Each row is a point on a landscape with many peaks, with its height.
From any point a climber steps to the highest of the 2 points nearest to it. It stops when none of these is higher. Distance is the straight distance between rows; heights are no part of it.
ludes height 3.09: [-17 -23  24   2   5  23  -7   1  25  -7 -14 -41   3 -61 -52   9 -10  -3
 -14 -15   9 -30]
zer height 6.01: [ -7 -10  61   4  17  20  10  15 -22  36  -5  25  -9  14 -52  22  -5   6
 -17  21  -2  13]
bobe height 6.02: [  1  -5 -18   2 -17 -12  51   4  -5 -24  22  -4  17 -71  -9  -9  15  10
   1   5  21 -18]
Tikir height 5.19: [-16 -14  21   7  20  11  11 -11  14   1  16  24  -3 -32   2   1 -16   1
   3 -18  -8  -1]
digu height 5.43: [-13 -10 -28   5  28  38  17  44  -2   5  24  28  10  56  47  24   8  -1
 -12  11  -1  10]
pegob height 2.34: [-34  -3 -10   8  -6 -16  13  -7   5  -7 -18 -41  31 -63 -20 -11   0  -8
 -19   5  24 -19]
Sena height 0.78: [ 22  12  -9 -18 -30 -45  -6 -18 -32  17   2  34  -6  24  -9 -29  18  -5
  22  25  -1  21]
Tez height 4.70: [-18   9 -22  14   8  12  27  41 -30 -13  12   0  20  29  52  18  -7   7
   3  33  16   2]
Vene height 4.10: [  2   6   2   4 -13  -3  22  16 -21 -13  22  12  11   3  20   6  12   9
  11  22   3  -6]
Ler height 6.04: [  6  12  36  31  23  33  -8  36 -12  21   1  25  -4  40  16   0  36   6
 -15  -5 -44  -2]
Lebe height 2.89: [-15 -16  14   3  36   9 -34   7  22  33 -12  21 -20  28 -15 -13 -11  -4
 -18 -16 -17  19]
Seb height 3.20: [ 25  24  29  32  -6 -11  22  20   5 -26   7 -34   9 -30   9 -17  32  15
   6 -13 -12 -17]
Bal height 0.17: [ 33  46  25  14 -10 -34  -2 -16 -23   1   1  29  10  -5  16 -37  31   4
  39  -8 -32  13]
fosed height 4.35: [ 41 -15  18 -30 -30  20  -6 -43 -10  -5  18  36 -25  -3 -35  37   0   7
  17  -3 -13 -21]
fuf height 4.83: [-18   2  18  24  15 -15   9  -4  16  -6  -5  -3  10 -72  -8 -29  -4  -5
  13 -22  -7  -3]
Subek height 3.56: [ 13  12  51   8 -21 -13  12   0 -36   0   8   8   4 -10 -20   8  12   6
  11  25  -9  -1]
gama height 3.90: [ 17   0  45  -8  -7   2   5 -40 -36  25  11  54 -30  12 -30  25  -5  17
   2  13 -16  13]
sasi height 1.97: [-20 -19   3 -13 -12  16  30 -13  -7   4  -2 -11  25 -57 -40  21  -5  -5
 -15  22  26 -23]
bet height 3.89: [ 23 -18 -15 -33 -24   2 -17 -47   7  -2  26  42 -32  23  -8  17  -3   3
  11 -16 -10  -2]
rarel height 6.91: [-17  -8 -47  -5  34   5  -7  11   3  18  -1  35   8  32  46  -9 -16 -11
  -1  -1  -2  43]
dalal height 3.51: [ 20 -12  14   2  -8  25  11  17  28 -31   4 -48  -4 -43 -44  19   6  15
 -14 -22  12 -37]
Mem height 5.34: [ -1  11  37  10   0 -26 -18  -3  14   0 -13 -19   2 -27 -11 -26   2  -3
  15 -18 -18  -1]
temud height 1.55: [ -9   0  22  16  12  -8 -41   4 -14  17 -35 -13 -37  57 -24  10 -26  -6
 -10  14 -10  16]
nukar height 3.57: [ 22   5 -19 -18 -38 -14  11   0  13 -23 -12 -50  15 -22 -19   2   9  15
 -19  -1  37 -30]
rusoz height 4.34: [  6  -8  13 -10  -5  -1  23 -37 -26   4  30  57 -16   1   9  21 -14  11
  12   8  -4   8]
giguz height 1.81: [ -7 -27  15 -35 -15  26   6  -9 -13  33  -6  16  12 -22 -68  32  -4 -10
 -12  28  22  -9]
Fesa height 4.20: [  8  11  -9  23  12  22  -6  43  43 -23   6 -41  12   8  32 -19  42   6
  -7 -38 -19 -25]
dase height 0.55: [  5   9  18   2  11 -21   0  -6 -34  34  -8  52  -7  18 -11 -20   7   9
   9  17 -13  31]
moseb height 4.53: [ 15  -8 -32 -22 -27  13 -31   4  16 -28 -13 -53 -20  45   4  33 -18   5
  -5   4  22 -28]
muze height 5.99: [ 30  26  43   8 -15 -23 -23  -1  12  -4  -9 -35 -14  28  -1 -11  16  -7
   9 -17 -24  -2]
zep height 3.36: [  8   1 -14 -17 -20 -29 -35 -42 -24  13 -16  19 -40  45  -5   6 -29  -2
  16  15  -5  19]
Vuru height 6.86: [ -7   2  72  25  34  27   1  15  -7  28   1  25  -2   4 -17   7  13  10
 -16  -9 -30   5]
pagev height 3.08: [ 28  -8  33 -16 -25   4  -8  -7  32  -4   5 -25  -4 -26 -51  -1  17   1
   1 -22  -4 -20]
kifo height 4.69: [ 53  20   7   4 -35 -32  35 -23   3 -32  12 -34 -15 -35  -9  -1  18  12
  20  -7  10 -16]
gige height 1.72: [ 19  26 -28 -11 -12 -32 -19   4   8  -6  -2 -11   6  24  29 -37  12  -4
  20  -4   1   5]
nelen height 3.22: [ -1 -25  -8 -10  29  25 -31 -10  26  30   6  41 -45  60 -17  -3   3   5
 -30 -16 -22  24]
lesak height 3.88: [ -4  -5 -19 -16 -27 -18 -28 -24  -5  -8 -18 -26 -17  23  -3  16 -29  -8
  10  13  15  -8]
Dukez height 5.26: [ -7  -7  29  -1  -5   1  -6  27 -20  27 -16 -11   4  22 -46   4   5  -5
 -15  34   8   5]
bagi height 2.41: [ 26  28  13 -24 -36 -52 -18  -4   1  12 -29 -46   6  11 -25 -40  20 -14
   1  16  16   9]
Dela height 2.18: [-14 -31  -3 -39  -9   9 -25 -28  22  31 -10   4   8 -27 -59   3  -9 -17
  -7  -4  11  -8]
ravok height 1.86: [ 16   5  -8  11  -6 -21 -47  16  -2  13 -25   0 -36  78 -22 -18  13 -14
  -9  16  -7  28]
fidif height 4.86: [-31  17  -1  23  61  36  20  42   4   7   1  22  22  13  46  15 -19  -7
  -7  -7  -1  23]
Fifin height 3.54: [  7 -20 -12 -20   4  22 -24 -40  15  13  20  49 -43  49  13  15   2  12
 -17 -26 -30  11]
Kupa height 2.95: [  9  -1 -24  -4  -8 -13  -9 -14 -27   5   7  37 -23  56  25  10  -5   2
  11  20  -8  20]
lin height 5.02: [ 22 -12  29   2  -7  22   2 -40 -15 -21  -4   9 -32 -27 -23  49 -34   5
  18   3  -4 -22]
pir height 2.36: [-26  -2 -67 -21 -11 -26 -17   0  10  -6 -12 -28  22   5  35 -23  -4 -15
  -6   4  24  11]
Baze height 5.49: [-23   7 -10  13   2 -27  21 -14 -23 -11  -4  13  15 -39  30 -14 -20  -5
  23   9   7   9]
tidol height 5.24: [-10  23 -23  -9   5  -7 -12  35   5   9 -10 -18  47 -15   4 -54  27   1
  -1   4  11   2]
budo height 4.79: [ -6 -25 -23  -8  16  43  24  39  18  -4  43  24  20   9  31  16  19   4
 -13   1   5  -6]
Mir height 6.00: [-30  12  -2   0  20   5  12  40 -16  30 -14   1  55 -34 -13 -37  20  -4
  -7  25  16   9]
vime height 0.35: [ 13  36  21  28  14  -8   2 -13 -45  11  -5  49  -2  20  30 -19  11  16
  22   4 -34  23]
Kobu height 2.56: [ 11  10 -23   6 -17   1  -5  19 -23  -8  14   6 -16  77  48  13  22   4
   0  23 -12   0]
vaz height 1.26: [  3  23 -11  -4 -29 -62   5 -37   1 -10 -18 -16   5 -43   9 -38  -5 -11
  30  -7  12   2]
Dovu height 3.75: [ -8  12  30  26  27  20 -15  53  25  -1   1 -29  24  -4   0 -25  23   7
  -8 -18 -21 -15]
zedof height 4.67: [ -1 -12  -5  14  10  -1 -13 -19  40 -16  16   2 -18 -17  19  -6  -6  -2
  13 -49 -26 -10]
naz height 5.22: [-39   1  -8   2  41  16  15  39  -5  38 -16  17  39  -1  -5 -11  -1 -19
 -16  16  23  28]
rerat height 3.11: [ 19   9  52  26  -3   6  27   4 -13 -15  25  13   5 -37  -8   0  33  10
   9  -8 -27 -18]
mit height 4.49: [-44 -29 -16 -21  21  11   7   5  16  42 -10   3  28 -18 -25   9  -8 -27
 -30  12  20  14]
Momu height 6.65: [ 19   0  25  -1 -16  10 -25  -2  16  -3   8  -9 -25  37  -8  12  12  -1
  -3 -15 -27 -12]
saget height 3.95: [-10  19 -23  44  21 -10  11   7  -4 -37   0  -9   6 -14  65 -13 -18   4
  27 -15 -15   1]
Geze height 2.01: [  1  11 -67 -12   4 -10 -27  21  24 -14   4 -15  18  27  54 -41   8  -7
  11 -15   1  13]
kagul height 3.10: [-20 -23 -45 -28 -23   0  -1  -4   4  -7 -10 -36  27 -12 -12   7   3  -2
 -28  15  38 -20]
Dal height 4.08: [ 59   7 -11  -4 -33  -1  33   2   8 -39   9 -50 -10 -38 -28  18  15  24
 -16 -14  28 -38]
boke height 5.98: [  5  -5  22  -6 -18  16  -7  41 -13  -4  -1 -40   5  32 -22  25  11   9
 -24  32  15 -16]
munu height 3.44: [-15  -4   5  -7  19   2   1 -44 -22  12 -13  31 -39  32  12  41 -57   9
  -1   8   7  32]
lil height 4.63: [ -3  13 -30  14  18   3  -2  37  32 -22   5 -24  32 -19  26 -42  19  10
   5 -30  -1  -9]
nazu height 1.01: [ 12  19 -19 -21 -40 -50  13 -24 -25   0   3  14  17 -18   9 -30  21  -3
  33  21  13   8]
gaf height 2.71: [-31 -14 -55 -24 -15 -14  11  -2 -11   8  -2 -11  35  -8  17  -5   3  -9
 -14  34  33   9]
Rabo height 5.88: [  1 -18  27  -2   7  30  -8  -6   9   6   9  13 -15  13 -18  33 -17   4
  -7 -10 -10 -10]
fos height 5.41: [-15  20   9  32  54  50   6  39  -5  24  -3  34   8  38  30   2   8   4
 -12 -17 -29  16]
pav height 6.16: [-15  -9 -33  -7  14  -8   4  -7   2  -3  11  34  15 -13  44 -11 -15  -9
  15  -9  -1  29]
bab height 4.89: [ -5  -7 -11   2 -10 -10  45 -36 -24 -22  28  36  -6 -42  23  18 -31  -5
  19   8  13   5]
Diruk height 4.36: [-13 -22  11   4  10  32  20 -26  -4 -18 -14  -3 -16 -51 -23  47 -45 -10
   4   4  17 -27]
mari height 3.91: [  6  -5   4   0 -15  -1  11 -49 -35 -20   9  31 -32  11  25  43 -44   8
  22   9  -1   4]
Fedin height 4.24: [-15  -6  -1  14  20  -4 -35 -25  26 -14  -4   0 -30  26  38   3 -35  -2
   6 -37 -31   7]
belo height 2.75: [ 18  -2   5 -39 -37 -20 -20 -10  26  15  -9 -29   8  -7 -51 -21  18  -8
  -7  -5  14 -10]
darap height 3.58: [  6  22  -8  47  14 -14  30   9  -2 -39  10 -21   0 -50  33 -18  12  11
  24 -18 -13 -14]
tuk height 4.32: [-26   1 -12  39  44  21  25  20  14 -27  11   1  11 -21  64   7 -26  -4
   6 -18  -5   6]
Vugok height 2.51: [-23 -24   0 -20   7  -5 -26 -23   8  41 -23  16 -13  10 -43  -7 -19 -17
 -12   1   2  19]
Fod height 5.27: [ 27  13 -12  10 -19 -34  41 -19   2 -31   3 -35 -14 -85 -25 -10   8  10
   5 -15  16 -23]
Gepi height 6.12: [-10 -16 -29  -6  45  36  -4  24  21  20  13  41  -5  52  33  12  -4  -7
 -23 -13  -8  34]
Nodof height 2.16: [ 12  17 -21  13  10  -4 -27  33 -14  10  -9  12 -12  75  12 -25  24  -3
  -1  16 -14  21]
Sidi height 2.68: [-47 -10  20  13  11  -1  -7 -15  10  12 -39 -47  22 -52 -33   5 -25 -19
 -14   4  11 -12]
rolu height 3.96: [-17 -21 -24  -6  -4  21 -21  24  24 -17   5 -40  -6  39  20  19 -18  -1
 -17  -1  12 -13]
lafu height 4.17: [ -1 -21 -23 -21   0  31  36  34  17  -6  43  16  40 -36  -3 -13  36  10
 -12   3  19 -14]
niz height 3.85: [-40 -23  -8 -12  17  22  10 -26  10  12 -17  -6   8 -30 -13  40 -44 -27
 -16   4  24  -1]
rekur height 5.23: [ 35  11  19 -11 -33   5 -19  10  -7 -24 -11 -60 -13  37 -17  32   1  10
  -7  15  11 -21]
zuf height 1.48: [ 26  34   1   6 -25 -50  -2 -10  16 -16 -14 -38   0  -6  22 -36   6  -1
  24 -14   5   1]

Call two points neighbours if one is among the 2 nearest of the other. Go from one point of each pair to the other, from neighbour to neighbour, staying as high as possible. Name the lowest point that can't be avoided.
bobe, rusoz | lafu
boke, Vuru | Dukez
Vuru, bobe | zep
lin, Mir | niz

Where does a climber stop that starts at each point below?
Seb | Vuru
Vugok | lin
temud | lin
Subek | rarel
